The views of a scene show one set of named points, each view turned or mirrored, shifted and resized as a whole, with a little noise and some points left out.

Scene 1
View 1
q_237: [ -7 -25  22  39 -40 -26 -14 -16  -3   2 -28   4  -2  14  19  -2 -45 -24
  33  13 -35 -10  -6]
q_10: [ -8  -9  -1   2 -27 -21   0  20  -3  10 -10 -14  20  -4  15 -21 -15  -6
  -3   5 -23  -4   3]
q_342: [-16  -4 -11 -19 -17 -10   4  32   1  13  -4 -23  23 -10  11 -22  -1   5
 -18   0 -20  -1   8]
q_20: [  3   9  -5   7 -28 -37  11  22   2   6 -13  -6  26 -22   7 -31  -1 -15
  -5   2 -10   6  20]
q_885: [-14  -6   6  11 -17 -12  -5  -6   3  -1 -16  -2  10  -8   2 -10 -15 -12
  16   1 -14   5   7]
q_131: [ -4  -7   2 -27  -3  13   3   4  -5 -12   2 -20  32 -28 -16 -19   2   3
  -7 -11   4   8  -4]
q_500: [ -8  11  -3   9 -20 -27   7   7   8   0 -15  -1  17 -23   2 -21  -1 -13
   6  -1  -6  11  22]
q_373: [ -7  -8 -13   1 -42 -41   3  51  -6  27  -9 -24  27   6  34 -33 -15  -5
 -23  13 -39 -15   6]
q_442: [-17 -35  18   2 -19  13 -17 -13  -9  -1 -11 -15   9  12   8   3 -39  -2
  19   4 -30 -13 -22]
q_16: [ 20  18   2   9 -22 -36  20   4   3 -14  -8   3  34 -48 -16 -35  10 -21
   2  -6  16  19  23]
q_15: [-36   3  -9 -20   7  13  -6   4  10   1  -8 -12  10 -14  -3  -5   4   5
   3  -6  -7  14  15]
q_382: [-25  -1 -13 -16 -11  -7   0  26   3  13  -6 -20  17  -6  12 -17  -2   5
 -10   0 -21   1  11]
q_822: [ -7   5  -1  24 -32 -41   3  11   7   7 -22   0  12  -8  16 -20 -12 -20
  10   8 -18   3  21]
q_764: [-30 -19  -5 -11 -14   5 -10  16  -1  14  -9 -23  11  10  17  -6 -19   4
  -1   4 -32  -7  -4]
q_984: [-11  11 -17  -2 -27 -38  11  42   5  19  -9 -15  24 -14  19 -33   4  -7
 -18   6 -21   3  24]
q_254: [-21  -4   2  12 -17 -12  -6  -2   4   3 -19  -2   4  -3   8  -7 -17 -10
  17   2 -21   4  11]
q_423: [-10  -6   7 -28  12  30  -1 -19  -1 -22  -1 -13  25 -35 -30  -7   3   4
   8 -18  14  17  -2]
q_808: [-13   2  -5  23 -36 -42   1  20   6  15 -22  -3   9   1  23 -19 -17 -17
   5  11 -30  -1  19]
q_620: [  1  -6   2 -12 -18  -8   5  11  -6  -4  -3 -16  29 -21  -5 -23  -5  -3
  -5  -4  -5   4   1]
View 2
q_131: [-22   7  14   1  10  12  16  -3  20   1  -8  25  -7  17 -22   6  -2  -4
  13  -7 -13  12 -24]
q_342: [  1  -9  34   7   0  -9   0 -14  34  30 -22  14  -6   7 -11  -1  -5 -26
  13 -14   1  -1  -9]
q_10: [ 17 -12  26  14   0 -18  12 -28  26  22 -25  -1  -7   0  -9 -13  -5 -15
  12 -23  -3 -10  -8]
q_15: [  2  -9  17  -2  17  16   9 -18  10  31   0  38 -27  16  -7  -2   0 -16
  19 -10  -7  -5  -5]
q_620: [ -3   0  19   8   4  -4  15 -14  25   4 -18  12  -4   6 -17  -5  -4 -10
  12 -17  -8  -1 -17]
q_373: [ 23 -17  47  16 -13 -38  -4 -27  46  38 -39 -11   5  -7  -6 -12 -10 -33
  10 -26  11 -13  -3]
q_808: [ 37 -17  26  14  -3 -22  17 -37  29  15 -24   4 -10 -11   5 -26  -5 -22
  14 -36   3 -27   7]
q_382: [  7 -13  32   6   6  -6   2 -19  26  37 -17  18 -14   8  -8  -4  -4 -22
  15 -15   1  -5  -5]
q_237: [ 48 -22   2  26   9 -24  35 -60  -9  14 -25 -23 -17  -2  -2 -38  -2  10
   9 -37 -19 -29  -3]
q_442: [ 20 -20   6  23  16 -11  22 -46 -13  38 -23 -18 -20  17 -15 -15  -1  16
   8 -13 -24  -1 -21]
q_20: [ 14  -1  25   5  -6 -14  16 -17  41  -6 -19  17  -1  -9  -5 -15  -6 -24
  15 -31   4 -16   0]
q_423: [-22   6  -1  -2  22  28  24  -8   1   2   4  36 -20  25 -21   4   3   7
  15  -4 -22  11 -23]
q_254: [ 27 -16  11  10  11  -3  22 -37   7  19 -12  12 -22   4  -1 -22   0  -8
  15 -25 -10 -18   1]
q_885: [ 21 -11   9  12  11  -3  24 -33   8  11 -12  11 -18   3  -5 -20  -1  -3
  14 -25 -12 -16  -4]
q_764: [ 15 -20  26  14  10 -11   2 -33   8  53 -21   2 -19  14 -10  -7  -4 -11
  12 -11  -6  -3 -10]
q_984: [ 14  -8  41   6  -9 -18   1 -16  49  19 -23  19  -1  -7  -3 -10  -9 -38
  17 -28  12 -16   5]
View 3
q_342: [  9  -9  -4  -1   7   4  14  13 -20   2   1   0  16  13  10 -20  12   3
  14  -6  11 -15  19]
q_620: [  4  -6  -4  -7   7  -4  10  -1 -10  -8   2  -1  24   7  12 -12  -1  -7
  -1  -2  12 -20  22]
q_500: [  4  -1 -14   8  13  -3  -8   1   1  -3  -1  -1  15  26   5 -19   2  -8
  -4  10   3 -20  25]
q_15: [  5 -23   0  10   6  11  10 -10 -23  -9   2  18   7  18  -1 -11   5   3
  -6  11   5  -6  16]
q_131: [  3 -15   5  -8   8  -1  26 -15 -15 -10   2  11  25   0   5  -6  -7 -11
 -10   0  18 -24  23]
q_20: [  5   5 -15   3  13  -6  -4  12   3   4  -2  -8  19  23  10 -23   4 -10
   4   2   6 -25  27]
q_237: [ -6   8 -23 -11   1  -5 -56   2  -3 -36   7 -17  27  19  23 -11  11   5
   1   8 -11  14  12]
q_16: [  2   3 -13   7  19 -10   4  -7  14   3  -4  -1  21  23   2 -18 -12 -25
 -15   9  10 -42  32]
q_373: [ 11   7 -15  -5   8   0  -4  37 -15   8   3 -20  19  20  22 -29  24   8
  34 -13   9 -10  20]
q_254: [  0  -6 -12   4   6   2 -22  -2 -10 -17   2   0  14  23   8 -13   8   2
  -2  11  -2   0  16]
q_885: [  1  -6 -12  -1   6   0 -19  -5  -7 -19   3   0  18  19  10 -11   4  -2
  -5  10  -1  -4  18]
q_822: [  3   7 -21   6  12  -4 -26  11   4  -5   0 -11  16  30  11 -23   9  -4
   4   8  -2 -13  23]
q_423: [ -1 -26   7  -4   5   3  20 -33 -18 -22   3  22  22   0  -1   1 -13 -11
 -24   9  13 -17  18]
View 4
q_764: [ 10  12 -22 -10   6 -12 -12 -11  19   1  10   4  -6  20  12 -28  15  -6
  17   3   3   5 -18]
q_20: [  7 -20 -12   4  11 -14 -15   8  -6  16 -18  18 -16  18 -25 -15 -20  12
   6   4  -6  -4 -22]
q_16: [  5 -33  -4  17  -4  -8  -4  31  -9  25 -15  24   2   8 -37  -6 -36  11
  -9   7  -2  -7 -19]
q_808: [ -5 -20 -11  -1  19 -18 -28 -20   2   2 -18  14 -13  31 -12 -17  -6  15
  14   1 -10  -6 -30]
q_822: [ -8 -26  -7   3  11 -16 -24 -11   2   4 -16  16  -4  29 -17 -14 -11  14
   8   1  -9 -10 -29]
q_131: [ 23   0 -13   0 -15  -2   9  39   9  27  14  12   4  -4 -12 -20 -16 -15
  -5   6   8   7  -6]
q_442: [ -5   2   1 -28  -8 -10 -17 -17  36   5  27   2  12  26  15 -29  10 -19
   9 -11 -10  -3 -18]
q_373: [ 17   4 -25 -14  33 -16 -26 -16  -4   9 -19   9 -47  25  -8 -29  -3  10
  26   0 -12   4 -25]
q_382: [ 18   5 -27   4   9 -12  -7   3   4   5  -3   9 -10  12  -2 -21   4   3
  13  10  10   6 -17]
q_500: [  1 -22 -10  11   4 -13 -12   8   1  10 -10  17   3  17 -21 -12 -14  11
   0   6   0  -5 -22]
q_620: [ 14  -6 -11  -5  -2  -7  -4  18   8  23   4  12  -6   8 -14 -22 -15  -6
   3   2  -3   2 -15]
q_342: [ 21   2 -24   1  12 -11  -7  11   0  13  -8  11 -19  10 -10 -22  -6   2
  11  10   4   5 -17]
q_237: [-26 -26  13 -24   1 -16 -35 -37  30   0   9   9  12  43   1 -22   0  -2
   9 -17 -23 -15 -31]
q_984: [ 17  -8 -27   8  22 -16 -16   4 -11  10 -23  15 -29  16 -18 -18 -10  16
  15  10   2   2 -23]
q_423: [ 14  -2  -8   5 -31   0  17  39  19  21  26  10  31  -5  -6 -16  -9 -19
 -12   7  15   3  -4]
q_10: [  7  -5 -13 -11  11 -13 -17  -5   8  10  -3   9 -16  21  -7 -25  -4   2
  13   0  -7   0 -21]

Which points are out of place in each view (at most two, in the order of its rows)? Write - if all are in place.
view 1 => q_131, q_16
view 2 => -
view 3 => -
view 4 => q_342
